Each row is a point on a landscape with many valleys, with its height.
From any point a ball rolls to the lowest of the 3 points nearest to it. It stops when none of these is lower. Distance is the straight distance between rows; heights are no part of it.
Geg: [149 160  93 187 116 120  89 121 126  85 130 175 111 102  65 196  75  85
 167 142  67 132 100 127  68]  height 316
Fulud: [115 106 128 103 154 143 134 101 110 124 107 104 157 118 167 127 114 173
 120 138 182 127 158 103 108]  height 242
Mek: [151  88 116  89 138  74  93 111  97  80  96  85  91 160 150 169 108  88
 152 142 107 101  86 131 143]  height 89
Kasiv: [121 134 130 119 118  68 129 166 127 109 123 157  81 127 121 134 134  99
 124 123 107 112 133 126 103]  height 293
fuv: [ 96 126 154 145 156 165 157 124 151 145 121 139 176  93 125 104 131 189
 107 134 199 143 190 105 111]  height 476
Mezaz: [132 160 120 110  84 131 147 147 150 164 152 142 104 143 118  84 167  92
 120  78  82 128  98 165 167]  height 196
Gur: [147 106 103 113 133 123 117 104 116 133 129  91 126 189 143 140 107 121
 126 145 113 118  96 156 171]  height 138
gep: [100 121 168  94 142  69 126 175 127  81  95 149 108 104 153 146 146 135
 111 138 159 102 164 101  81]  height 336
Zom: [150 147 132 156  98 171 134 146 154 177 163 128 111 146 107  90 177 107
 127  87  95 141 113 178 182]  height 110
fasu: [165 122  85 146  96 141  87 108 122 137 149 128 115 179  85 137 110  60
 155  98  44 126  79 180 150]  height 264
lazed: [184 109  95 158  92 181  89 114 126 165 169 111 122 191  82 119 137  84
 143 106  65 146  88 189 189]  height 78
zifo: [119 136 177  42 134  79 114 144 106 107  64 126 129  91 190 118 186 162
  96 115 129  74 126 109 121]  height 200
Zil: [157 139 111 136  95 185 112 122 143 177 172 121 123 180  94 103 165  96
 136  96  80 154  90 183 186]  height 55
Gedaf: [146 127 120 134 106 172 120 118 138 174 151 115 120 176 110 107 144 100
 129 108  98 134 108 169 190]  height 37
Tuma: [164 117 114 163 118 176 106 106 126 149 165  97 135 187 107 128 109 114
 133 141 105 149 107 157 171]  height 18
Sug: [125  71 123 150 166 128 134 102 109 112 128 106 149 118 123 177  66 123
 153 170 164 159 113 113 138]  height 634
sur: [ 96 161 168 128 103 137 166 177 164 158 138 159 119 118 129  89 150 148
 106 110 132 130 155 130 119]  height 151
dukad: [135 100 129  92 136  61 107 138  90  86  92 107  94 133 169 152 133 115
 133 143 129  90 126 120 124]  height 298
ler: [124  79 124 185 185 167 137  95 123 122 138 110 183 104 128 169  58 128
 160 172 183 178 125 108 137]  height 740
ziz: [119  55 103 114 171  77 119 107  84  65  93  88 131 101 158 200  73  95
 170 162 151 138  99  99 121]  height 530
mit: [157  89 108  89 146 118 102  79  98 111 103  75 129 172 154 149 106 122
 142 150 132 117  93 143 165]  height 194
tarer: [146 119 101 114 115  95 111 123 110 114 123 119  98 179 110 151 117  85
 144 123  71 105  98 147 136]  height 177
rad: [118 166 167  86 103 146 165 121 140 188 125 125 160 119 157  70 161 172
  77 100 130  96 131 140 167]  height 147
pilub: [129 146 129  80 104  50 122 154 126 118 105 144  86 131 147 123 166  75
 108  99  68  84 106 141 127]  height 325
Komip: [124  72 112 119 173 115 118  98 105  82 106  85 146 113 160 177  87 133
 145 157 179 142 115 108 120]  height 479
nilav: [128  70 115  65 181  85  76 100  79  73  62  74 128 109 205 168 129 128
 155 156 154 108 101 116 131]  height 564
Velid: [167 107 123 180 129 198 109  94 130 160 157  97 136 171 119 120  99 129
 135 153 133 159 115 155 167]  height 131
Kadoz: [ 81 150 158 143 132  72 146 197 149  89 107 184 109  82 119 136 133 141
 114 129 159  98 188  89  59]  height 619
Numaz: [168 148 114 211  95 194  86 125 147 134 178 135 122 137  73 144 107  88
 166 128  93 170 110 156 135]  height 388
Sikem: [142 111  97 110  98  63 100 132 115 104 116 132  84 164 119 142 136  58
 139 107  45  91  89 143 122]  height 188
sop: [127 175 110 130  80  97 128 177 156 122 144 185  80 118  97 114 155  83
 128  86  70 110 123 129 104]  height 374
zurup: [133 150 176  43 123  99 140 130 122 143  97 121 138 118 181  92 177 176
  90 115 125  76 131 119 138]  height 185
Tage: [ 93 104 140 143 166  88 145 143 127  78 109 134 135  81 127 169  86 122
 137 154 168 141 146  95  77]  height 252
bada: [133  74  97  85 173 126 110  76  79 111 107  61 156 139 167 147 106 152
 140 150 169 136 107 117 136]  height 339
bep: [108 135 156 118 148 166 151  96 130 180 112 130 207 100 151  71 178 225
  87 114 189 105 174  95 130]  height 490
nof: [153 101  99  99 125  54  98 110  97  81 102 118  73 160 132 172 121  59
 149 131  64  94  92 142 126]  height 180
Papum: [129 133 123 150 111 129 133 149 144 131 145 134  98 147 114 133 111 111
 138 139 115 137 132 138 127]  height 236
Roda: [158 122  85 125  96 153 108 106 123 153 157 114 116 192  95 124 141  80
 143  92  75 133  85 187 177]  height 135
Ziku: [110 158 155 127 122  90 158 185 140 123 119 165  96 116 135 124 149 135
 107 131 127 114 171 116  91]  height 224
lufit: [ 99 105 141  73 168  99 117 134 109  97  79 112 147  83 178 127 160 176
 115 140 181  97 155  86 101]  height 349
Fug: [153 101 122 198 133 166 125 104 123 119 150 116 143 114  87 174  55 113
 168 168 139 175 122 132 139]  height 787
gadi: [120  99 124 142 155  91 133 146 113  60 110 141 124  92 118 197  60 109
 158 162 144 152 128  93  76]  height 378
lup: [142  97 113 134 148 159 124  95 112 125 140  97 136 171 126 147  87 135
 131 157 154 148 117 136 161]  height 215
labu: [117 143 166 174 124 198 141 125 156 175 160 143 134 128 124  92 140 165
 106 130 148 155 166 140 150]  height 437
ramet: [122 100 113 130 141  97 118 122 118  95 121 118 122 133 123 168  89 103
 152 155 130 146 123 124 114]  height 313
dibag: [118 155 173  54 116 125 155 112 125 153  99 123 172  99 177  68 183 183
  85 104 135  80 135 117 134]  height 181
vusu: [110 152 145 127 113 145 152 156 140 150 142 135 118 152 122 103 152 147
 104 124 125 132 135 150 147]  height 137
Lanat: [116  88 123  96 170  97 110 115  96  87  91  85 136 128 162 165 116 128
 144 155 175 115 110 107 124]  height 451
Dif: [150 106 109 159 126 153 109 102 118 119 148 107 127 169 104 146  72  90
 153 149 100 153  92 159 151]  height 384
Tepi: [112 175 141  58  75 131 151 141 161 175 135 134 123 130 138  50 181 102
  84  77  93 135  87 174 189]  height 184
Febi: [ 85 103 141  93 179  85 117 161 127  76  74 127 159  60 178 152 154 159
 114 129 201 111 168  85  73]  height 427
vadis: [137 134 134 158 117 164 124 130 145 148 159 118 116 164 121 118 124 120
 132 131 107 143 124 147 147]  height 228
zabe: [127 103 115 112 160 141 133  86 121 123 121 101 156 126 155 132 106 155
 124 149 181 134 134 117 129]  height 263
zir: [134 113 151  54 141  77 115 136 101 106  89  96 112 130 184 126 158 138
 125 142 131  99 123 122 117]  height 221
kupuz: [139 121 130  93 144 135 137  94 104 144 123  96 146 167 163 120 123 140
 113 141 149 122 118 127 161]  height 166
mivud: [102 160 151 166 107 124 152 189 163 127 142 178  99 108  91 121 135 129
 129 122 115 135 163 120  94]  height 359
pobun: [148 153 144 182 104 201 123 131 153 175 174 125 117 161 102 107 152 124
 115 127 122 159 132 149 166]  height 238
gan: [120 165 166 183 112 184 141 158 166 165 161 154 123 115 103  85 158 144
 114 121 133 153 167 127 139]  height 230
kefoz: [132 109 128  78 146 162 147  62 103 175 108 108 231  85 160  69 178 221
  96 121 180 108 173  80 128]  height 383
lir: [120 132 147 156 125 162 137 133 135 152 157 133 133 143 125 117 124 148
 121 144 146 143 144 128 134]  height 290
Kina: [143 118 145 153 152 182 133 100 132 167 160 105 147 151 126 103 118 143
 116 146 151 154 142 145 154]  height 267
Dut: [136 101 128 147 152 129 118 111 127 113 137 106 135 139 132 148  85 125
 147 152 153 145 134 115 133]  height 269
Fozug: [111  95 109 127 167 155 130  78 117 134 111  99 190 107 155 134 115 173
 126 151 214 148 154  90 129]  height 725
Tibu: [150 149 105 190  98 169 108 148 139 119 154 150 102 131  73 136 117  98
 155 129  87 156 122 148 117]  height 198
Raro: [141 125 140  65 138 141 139  81 106 167 116  94 171 134 168  85 156 198
 104 120 144 108 119 124 158]  height 292
sazu: [113 152 169 155 140 164 153 138 160 166 131 145 139 115 137  98 140 182
 103 130 169 126 175 120 122]  height 558
dosu: [166 160 134 206  86 192 102 154 158 160 189 145 104 136  72 111 166 107
 148 113  95 172 128 153 155]  height 192
vab: [107 154 174 138 126 173 156 120 153 186 144 142 148 124 146  79 158 196
  88 130 158 129 165 129 145]  height 571
zuf: [102 160 167  62 104  57 150 167 130 126 104 148 109 109 169 109 171 131
  82 105 115  77 121 129 133]  height 168
ror: [116 114 158 173 151 165 149 113 150 141 140 127 155 116 133 114 102 151
 133 155 175 159 161 119 125]  height 92
zerek: [ 84 150 163 133 147 122 157 165 154 122 116 165 145  85 132 118 145 172
 108 124 177 116 195  90  86]  height 189
fafik: [129  93 129 158 149 116 142 137 121  90 128 127 139 101 101 189  58 118
 166 164 145 159 125 118 110]  height 579
Pum: [116 129 141 158 125 138 149 143 150 121 138 146 128 117 127 127 103 146
 127 138 154 144 161 115 109]  height 146
Las: [123  85 112 163 174 121 141 122 112  84 131 111 159  71 119 215  45 107
 176 164 165 170 111 104 107]  height 760
zib: [137 171 146 143  91 178 147 158 160 183 174 148 116 131 112  79 184 118
 118  83 103 153 117 176 183]  height 191
Feda: [109 118 134 157 146 113 136 159 130  94 126 148 137  98 109 168  78 124
 148 158 149 153 144 108  87]  height 340
tokon: [149 137  93 140  92 155  98 129 140 141 164 128  99 160  90 120 132  91
 142  99  71 132 105 160 155]  height 175
makod: [121  84 110 153 175 188 128  59 116 144 142  96 191 122 149 148  81 152
 136 162 197 173 126 109 149]  height 500
gav: [117 138 141  94 134 135 158 123 126 158 114 124 145 126 154  95 152 190
  93 120 166  99 151 118 151]  height 118
paro: [131 106 132  62 154 109 113 116  88 100  76 101 167  99 194 117 159 181
 116 136 173  82 131 110 109]  height 396
mur: [119 175 101 159  93  99 113 166 137  96 117 191  70 120  82 143 129  83
 145 103  74 121 127 117  70]  height 878
tiba: [145 137 133 147 128 186 139 110 138 175 157 122 118 164 135 109 137 137
 119 126 122 141 125 157 168]  height 217
fibe: [162 102 104 144 123 159 108  83 117 154 144  91 130 198 114 131 107 109
 143 132  98 137  91 166 188]  height 157
pidur: [ 86 124 142 133 145  82 140 169 145  80 112 157 126  78 135 152 119 145
 128 143 181 125 179  85  65]  height 318
big: [154 119  90 141 118  92  92 117 105  87 128 142 101 154  85 175  80  61
 156 131  64 123 114 134 110]  height 97
Tanal: [118 167 155 107  75 153 155 147 180 183 158 156 112 125 131  50 189 114
  96  74  99 143 107 165 197]  height 243
Pova: [121 142 122 132 120 109 148 154 132 112 128 134 103 143 115 139 117 118
 131 140 106 129 135 121 103]  height 241
salev: [102 179 148  59  81  81 152 158 160 162 122 148 109 116 135  75 194  97
  83  75  82 107  95 161 169]  height 183
saduf: [141 116 106  97 120 101 111 113 117 126 127 103 117 182 132 128 126 100
 131 126  89 104 104 147 158]  height 178
lupil: [110 155 156  94 128 111 161 153 137 147 117 142 132 120 140 100 160 157
  92 122 144 102 149 122 122]  height 125
zediv: [144 121 111 160 117 110 119 123 115 105 133 141 110 154  97 159  95  98
 148 149  99 139 115 136 120]  height 246
kur: [111 161 183 167 124 190 152 145 170 189 151 152 153 121 130  74 164 185
 104 124 169 135 181 128 131]  height 544
volel: [130 179 153 195  86 183 137 172 177 167 177 163 115 103 102  93 180 131
 128 101 115 155 152 135 133]  height 233
Divof: [128 139 145  92 117 123 154 133 127 146 118 127 116 134 145 103 149 150
 105 127 132 105 126 131 149]  height 120
toda: [131 145 107  68  84  88 135 147 135 153 131 146  96 146 129  99 167  75
 111  74  66 105  89 158 157]  height 237
dev: [150 115  79 108 101  63  77 105  93  91 103 136  90 186 113 164 127  35
 155  82  27  86  71 156 115]  height 214
zari: [148 117 132 132 138 175 134  94 126 165 142 101 148 167 143 104 133 151
 121 149 141 146 134 136 172]  height 231
gufid: [148  87  91  83 165 147 111  45  78 137 112  62 183 133 183 121 117 174
 137 149 183 138  99 111 150]  height 329
pifo: [151 140  66 139 106 111  67 102 104  97 118 155  96 156  75 167 109  45
 163  79  43 112  85 162  97]  height 86
nogo: [103 189 158 118  86 136 166 177 178 182 145 169 112 110 119  67 185 118
 100  84 103 135 122 166 153]  height 143
pobe: [147 144  91 171  89 135  93 131 124 116 146 158 101 153  79 152 117  81
 169  99  61 139 110 163 113]  height 121
ronu: [145 173 105 191  90 156 106 155 149 133 155 164  93 124  66 136 131  84
 156 100  66 138 118 152 104]  height 253
suse: [122 134 147  83 129  54 125 169 116  97 111 137  81 121 142 142 145 100
 121 122 106  92 136 120 101]  height 403
kotun: [ 97 147 158 123 126 107 152 173 149 136 124 141 115 112 127 117 151 145
 103 120 140 103 152 122 116]  height 142
Sekev: [154 107 115  84 159 168 128  58  83 162 118  82 185 141 178 102 123 178
 127 143 164 130 126 112 160]  height 262
borig: [ 99 150 147 148 125  89 151 190 141  95 121 168 101  93 112 154 122 122
 130 143 142 126 163  87  66]  height 466
tek: [135 142 108 157 101 121 110 149 131 109 142 161  96 132  75 153 110  76
 153 132  69 134 120 137  91]  height 176
ner: [136 113 123 166 137 137 121 122 130  96 136 130 135 131 105 163  70 121
 149 152 137 155 123 127 113]  height 448
vude: [107 112 134 134 153 123 146 130 134 123 114 128 142 119 146 136 110 170
 110 143 192 135 147 101 104]  height 186
pirab: [115 172 158 121  91 159 167 136 168 185 149 147 134 134 124  68 182 152
  92  99 117 139 128 155 171]  height 148
Bizif: [165 127  83 161  84 146  86 121 133 126 147 145 104 161  74 147 118  66
 169 100  56 135  89 169 139]  height 187
kula: [127 136  95 102  90  76 127 155 126 129 128 160  82 144 121 113 161  66
 129  82  50  97  97 148 126]  height 335
vev: [111 177 128 119 104  74 141 197 145 121 118 192  68 105 109 103 164  76
 128  83  62  99 129 138  97]  height 624
luvu: [119 163 136  77  93  44 142 178 144 124 109 172  69  95 139  95 181  65
 103  75  64  85 111 142 114]  height 402
rimur: [ 87 127 146 149 164 131 148 144 144 122 106 150 166  84 144 123 144 182
  99 138 214 126 194  87  84]  height 154
mazum: [154  92 137 180 151 183 117 100 119 141 157  94 150 160 110 142  74 132
 142 172 151 165 115 144 164]  height 277
kekim: [142 150 119 164  97 161 114 153 152 146 162 157  98 144  86 116 133 102
 149 116  76 150 115 148 145]  height 155
fut: [136 133 104 129  95 115 120 145 130 139 141 135  94 170 107 112 143  91
 136  98  74 116 108 165 143]  height 222
vos: [140  75 105 104 159 114 122  84  91  97 107  81 137 159 143 170  90 126
 143 170 155 146  93 115 154]  height 254
rirap: [107  95 120 144 179 130 151 121 128 104 120 125 171  89 147 155  88 148
 136 152 199 147 155  95 112]  height 101
tizab: [130 167 119 167  90 139 126 176 163 146 156 168  88 126  85 103 160  85
 143  86  75 139 127 152 120]  height 122
kufe: [151 104 108 130 122 114 107 109 107 103 134 102 117 173 103 156  81 101
 147 149  96 135  97 138 141]  height 320
mik: [139 108 105 110 127  98 114 119 114  97 124  98 110 167 117 156 109 101
 137 143 115 119 101 139 137]  height 208
zusu: [138 137 149 172 114 185 125 127 137 158 165 126 123 151 119 106 127 140
 118 130 131 138 135 145 156]  height 249
mizag: [100 126 129 118 158 144 146 118 132 142 108 118 195  97 157 102 155 207
  97 128 196 112 184  90 104]  height 195
notel: [114 172 124 150  91 122 154 180 161 130 151 174  82 107  94 106 152 106
 126 108  84 125 143 130 101]  height 218
Zufer: [143 117 129 111 123 123 131 113 124 129 129 110 117 174 126 129 117 130
 132 140 125 121 122 145 153]  height 167
loz: [127 142 123 166 108 101 128 160 141  93 133 164  95 111  92 153  92 109
 148 149 102 136 133 110  80]  height 498
bobes: [118 106 131 170 182 198 134  67 129 166 129 105 198  93 143 119 105 182
 118 145 217 167 175  98 129]  height 732
Nikaz: [105  83 133 133 171  99 131 131 124  85 107 112 145  94 146 167  93 133
 144 162 180 143 137  94 104]  height 362
galaz: [149 105 141  47 137 128 130  73 104 167 107 106 233  62 180  60 189 219
 104 109 158  80 142  74 114]  height 220
renib: [144 155 139  79  97 159 147 106 141 188 144 116 144 153 149  72 160 147
  90 100 104 126 102 170 196]  height 53
Soni: [128 189 117 175  89 137 142 193 158 122 140 195  81 100  75 115 159 103
 144  97  74 143 141 127  81]  height 375
zukar: [136 126 120 163 130  95 116 140 130  78 130 153 112 105  79 190  71  94
 164 158  94 145 124 103  82]  height 356
revuz: [105  89 132 119 162  99 133 131 121  82 103 106 135 105 152 156 107 134
 141 157 188 129 150  97  99]  height 410
san: [126 119 131 139 140 155 142 113 133 131 141 103 145 144 139 120 112 147
 125 142 152 141 136 130 141]  height 250
Fupe: [105 108 137 137 139  95 147 157 127  89 117 149 116 110 128 165 100 126
 138 151 160 125 152  94  75]  height 141
kalik: [109  95 104 106 172 132 125  81 109 119 108  90 151 125 162 149 100 153
 133 150 191 144 119 106 137]  height 317
Vak: [134 102 129 113 163 160 134  75 108 138 132  98 165 143 153 128 118 163
 122 153 183 144 136 114 146]  height 283
Gazas: [115  83 143  79 158  73 101 134 102  68  84  97 120 107 171 164 130 122
 137 156 157 110 126 108 107]  height 502
lanap: [ 96 150 174  69 135  82 133 154 123 117  79 129 138  93 175 114 174 169
  90 119 162  70 152  99 106]  height 235
sal: [140  85 112 112 149  74 105 126  98  89 111 104 109 143 129 177  94  90
 154 160 122 123 109 123 115]  height 385
luvip: [107  82 117  65 173 101  99 106  92  82  71  93 144  92 194 145 142 157
 136 143 173 105 133 103 107]  height 2
mana: [138 110 115  82 149 106 123  95 101 123 104  87 131 152 156 125 139 162
 125 139 144 116 104 123 154]  height 140
vapov: [142 131 119 188 109 163  99 131 141 119 154 137 121 142  81 150  88  98
 154 141  91 162 121 137 124]  height 342
Zor: [160  91 107 129 150 162 110  69  99 149 137  71 143 194 141 132  99 141
 121 161 138 151  94 134 174]  height 152
Mon: [101 190 138 163  96 148 152 199 169 151 156 197  93 102  93  87 169 117
 132 103  92 140 148 140 121]  height 308
gidev: [113 134 139 125 146 149 149 122 130 151 133 125 156 120 142 102 140 173
 111 131 177 124 146 118 133]  height 144
vom: [117 151 138 173 112 149 135 149 146 128 157 148 112 128 103 130 116 133
 139 143 124 144 147 126 102]  height 213
Foto: [112 134 142 150 153 185 141 102 134 170 130 114 172 113 137  95 114 172
 105 140 187 143 175 108 133]  height 352
zoso: [117 102 129 147 160 150 135 113 126 127 132 113 153 119 136 153  83 141
 136 161 178 158 143  98 111]  height 438
mige: [139 181 128 185  80 176 129 165 153 157 172 170  89 121  85 106 166 107
 149  93  88 149 136 154 128]  height 159
zeru: [134 147 102 138 100  97 124 150 136 126 135 156  81 145  94 129 135  91
 134 106  76 114 120 141 119]  height 205
mago: [146  84  96 120 180 183 124  41  96 149 132  69 195 141 163 132  87 159
 133 156 184 162 115 111 166]  height 416
Dak: [107 175 144 111  97  87 162 192 163 145 138 176  88 115 111  94 169  87
 113  93  83 122 130 140 108]  height 348
Nizo: [124 122 126 117 151 178 141  74 117 162 109 106 182 124 144 101 135 195
 112 143 191 138 162 112 135]  height 258
Volik: [ 90  92 128 144 178 110 133 126 131  95 111 131 163  63 159 165  93 155
 135 144 208 143 163  88  89]  height 552
Gume: [ 98 172 169 104 105 125 163 158 151 165 127 146 121 127 143  79 166 155
  80 103 125 104 136 142 148]  height 136
fumo: [130 112 124  81 151 143 141  93 103 148 102 100 173 102 160 105 145 196
 106 127 188 102 151  93 130]  height 170
Lat: [101 179 126 138  92  78 140 200 149 112 118 200  77  96  91 117 153  98
 125  94  65 118 138 116  62]  height 794
fidif: [100 106 133 148 175 143 143 119 142 121 118 120 164  96 146 139 101 161
 118 149 210 144 178  88  99]  height 458
buf: [ 90 122 146 132 157 104 145 135 135  97 103 127 156  91 152 132 134 163
 103 144 194 115 171  89  84]  height 23
lut: [122 135 165  57 131  58 117 164 105 101  81 131  84 116 174 132 166 115
 108 119 103  83 125 115 129]  height 478
vaku: [142  89 130 189 174 213 129  76 114 151 158  91 192  98 122 153  71 142
 144 162 202 196 137 114 163]  height 488
Mavom: [165 144 137  93 120 165 139  78 118 178 138  93 146 169 151  94 146 175
 106 131 130 115 112 144 186]  height 251
Sige: [108 120 131 146 134 117 141 143 126  97 128 133 116 125 123 149  99 140
 129 159 144 136 148 116 100]  height 11
Dus: [123 116 129 115 143 103 140 136 118 102 110 114 119 137 144 137 114 136
 125 139 148 124 134 112 116]  height 65
vimap: [155 125 103 168 107 136 101 111 133 110 156 129 119 155  79 174  83  86
 156 134  74 149 106 155 124]  height 87
kog: [182 161  87 200  89 180  62 115 129 145 152 150 114 142  46 150 127  71
 167  83  64 164  94 176 135]  height 338
risut: [114 126 145 103 147 115 147 139 125 122  98 118 135 120 162 129 149 165
 104 134 166 104 149 107 112]  height 90
fone: [ 84 119 156 113 160  96 139 142 139 102  92 149 164  64 158 136 159 180
 111 129 211 112 180  77  66]  height 199
Duva: [132  63 102  86 175  94 104  88  84  77  93  77 141 122 165 186  98 119
 153 163 164 132  94 117 138]  height 364
Fudo: [148 111 113  95 129  81 113 117 101 106 112 106  91 164 141 152 129  91
 133 127  81  92  98 135 146]  height 153
Soreb: [134 132 134  72 131  92 130 117 104 122  96 109 106 143 165 122 148 141
 113 128 119  93 121 130 147]  height 174
sepam: [106 168 130 162 101  88 134 186 149  91 137 181  90 100  96 142 117 110
 138 133  98 130 161 113  59]  height 88
zub: [112 102 126  86 179 122 123  94 105 100  92  97 168  92 184 137 132 178
 126 140 184 121 148  98 108]  height 281
dodun: [166 123 109 120 135 160 125  93 108 144 144  91 131 185 146 118 113 138
 127 134 122 134 108 149 188]  height 72
tez: [148 141 113 108  89 165 130 123 152 176 164 127 121 163 114  87 170  86
 117  78  74 130  80 178 205]  height 150
mozul: [140 123 103 171 132 107 116 117 109  78 126 147 124 104  70 200  48  92
 181 149  87 142 102 120  99]  height 111
Vupe: [119 175 137 180 102 140 129 170 157 117 146 185  89 118  75 129 129 101
 146 110  92 138 136 130  94]  height 482
Koge: [105 136 153  98 119  87 140 161 133 128 117 146 111 120 142 128 154 133
 105 122 122  94 137 116 122]  height 158
Fola: [116 128 156  73 155  76 124 147 110 102  92 117 110 118 161 133 156 135
 106 134 150  92 138 114 106]  height 117
sevi: [149 148 144 121 114 178 145 107 131 191 147 119 141 150 146  90 149 154
  99 118 121 128 125 157 183]  height 193
Zus: [139 103 131 186 154 193 127  92 125 148 155 107 168 137 122 132  84 149
 142 162 180 178 135 121 152]  height 417
ninu: [129 111 111 129 119  74 111 141 104  79 112 141  84 134 111 174  86  84
 153 144  95 131 112 125  95]  height 139
sot: [131 139 144 193 119 168 124 145 146 128 159 129 122 129  92 131 101 126
 147 148 125 159 144 125 125]  height 291
Guz: [101  99 130 165 177 166 136 103 135 138 126 114 188  93 139 132  91 159
 134 152 210 160 153 102 115]  height 649
sezad: [139 128  95 123 113  77 117 140 118  98 126 137  90 154 113 153 127  81
 150 120  75 109 119 130 112]  height 164
nipiz: [143 141 121 188 114 158 107 140 145 113 156 134 114 133  79 160  91 107
 158 150 101 158 126 127 107]  height 301
kire: [ 87 135 163 104 163 109 151 153 135 115  96 130 155  82 150 107 164 184
  98 125 185  98 166 101  92]  height 171
zatu: [139 103 115 153 147  97 120 122 104  78 124 119 117 107 106 200  63  95
 166 164 114 148 104 117 104]  height 415
givo: [142 111 122  91 152 170 132  62 101 170 117 102 194 114 162  90 143 201
 114 138 182 123 151  91 135]  height 209
Bon: [ 97 175 162  79  94  89 155 163 156 137 116 149 111 113 145  86 183 137
  79  91 106  92 126 142 138]  height 149
vov: [116 108 146  42 161  91 101 137 103  91  57 112 156  73 198 116 183 177
 111 124 173  77 139  91  93]  height 326
soz: [121  76 133 119 159  72 117 132 104  64  99 106 115 117 143 189  88 110
 156 152 146 132 118 108 101]  height 477
garo: [168 145  82 177  98 150  70 108 119 113 144 162 112 149  63 161  97  59
 174 107  58 144  89 170 104]  height 210
Nat: [136 130 167  53 128 113 127  98 106 151  81 116 199  72 182  75 187 208
  87 113 147  65 137  94 105]  height 172
fuli: [145 187  69 183 107 136  72 124 122  99 127 182 102 118  59 176  96  60
 173  98  56 132  93 154  83]  height 306
Zes: [152 137  74 139 105  98  99 126 126 101 132 148  93 165  83 157 114  62
 156 114  52 120 102 154 104]  height 61
bavif: [107 161 155 166 109 153 150 157 153 155 155 154 109 127 108 107 150 134
 127 128 120 134 161 134 116]  height 173
Gib: [167 125  72 131  91  96  93 122 107 107 133 125  99 172  98 155 115  54
 152  98  47 104  87 165 126]  height 119
los: [147 146 148 211 116 204 120 137 152 164 190 135 124 128  98 105 133 130
 146 132 133 160 143 148 147]  height 21
lavel: [116 169 144  80  99 111 165 131 152 171 129 132 121 132 147  85 177 137
  91  89 108 106 100 165 172]  height 145
lof: [124  83 118 156 169 150 133 100 129 118 133 102 158 128 137 161  84 142
 151 166 186 164 130 105 126]  height 575
gebu: [119 163 141 132  88 143 160 159 163 172 156 148 110 135 119  78 178 121
 114  99  97 130 118 165 162]  height 48
vabin: [100  78 127 104 178  81 109 130 105  74 100 100 149  82 169 185  98 132
 148 154 177 137 133  92  94]  height 435
Katu: [130 137 127  79 106  95 133 135 127 144 122 124  96 155 141 112 162 113
 110  99  91  99  98 156 161]  height 179
Vovi: [136 139 129  86 107 123 138 118 121 154 132 104 121 169 148  95 163 134
 103 116  96 105 106 162 188]  height 116
Pezu: [122 128 131  89 137 113 135 111 117 133 111 106 137 137 165 105 139 167
 103 130 162 112 129 116 144]  height 106
Koso: [112 157 144 100  99  78 154 171 142 133 122 156  86 124 130 100 165 106
  99  92  82 101 121 147 129]  height 234
gop: [134  80 110 117 176 144 121  76 118 126 129  80 155 131 145 152  86 140
 128 159 173 154 114 118 143]  height 392
zab: [125 158 103 117  93  79 126 171 139 120 135 170  74 127 112 113 161  67
 116  76  56 104 108 139 106]  height 457
beler: [122  98 122 151 163 134 139 108 121 110 131 116 144 111 125 154  66 122
 151 171 172 158 125  99 112]  height 470
nukop: [ 99 185 138 150  90 117 159 202 160 126 144 198  92 102  89 104 153 120
 127 102  98 119 174 121  81]  height 436
taron: [147 134 114 197 118 139 100 114 124  89 139 138 122 110  64 186  55  89
 173 150  95 160  98 125 116]  height 9
zev: [164 136 137 212 111 205 105 125 138 158 195 111 134 146  99 126 131 111
 141 127 110 165 129 146 165]  height 287
viluk: [110 144 152 101 149 123 154 124 135 151 110 136 167 102 152  95 163 203
  87 129 171 108 154 112 113]  height 132
Pilu: [125 124 152  86 137 129 143  98 115 149 100 115 188  99 171  91 165 211
  84 119 176  93 152  93 112]  height 156
Sifu: [105 145 146 160 121 117 144 170 151 114 139 164 105 113 112 139 113 128
 138 136 129 143 164 114  78]  height 274
Bevo: [150 127 124 123 111 160 125 111 125 164 153 103 127 183 136 114 139 117
 114 115  98 128 102 157 184]  height 3
luruv: [137 132 144  65 113 141 155  86 109 178 117 111 195 117 165  64 163 205
  87 118 148 105 120 110 144]  height 219
gekov: [146 146  96 105  87 113 130 138 135 146 139 136 103 170 124 107 158  78
 123  85  63 110  91 170 169]  height 300
gusos: [169 127 104 175  92 185  86 116 136 152 175 131 121 169  79 128 131  81
 155  98  70 155  98 168 160]  height 169

Call two points neighbours if one is among the 3 nearest of the other. Go from one point of each pair to the other, from neighbour to neighbour, staying as low as possible. Name the highest point that can't be avoided.
sezad / sepam | Sifu
Zes / Sige | saduf
vimap / gebu | zediv
Sige / rirap | zoso
renib / luvip | zub
Tuma / buf | kire
renib / Tuma | fibe
Mek / sezad | tarer
renib / Bevo | Vovi
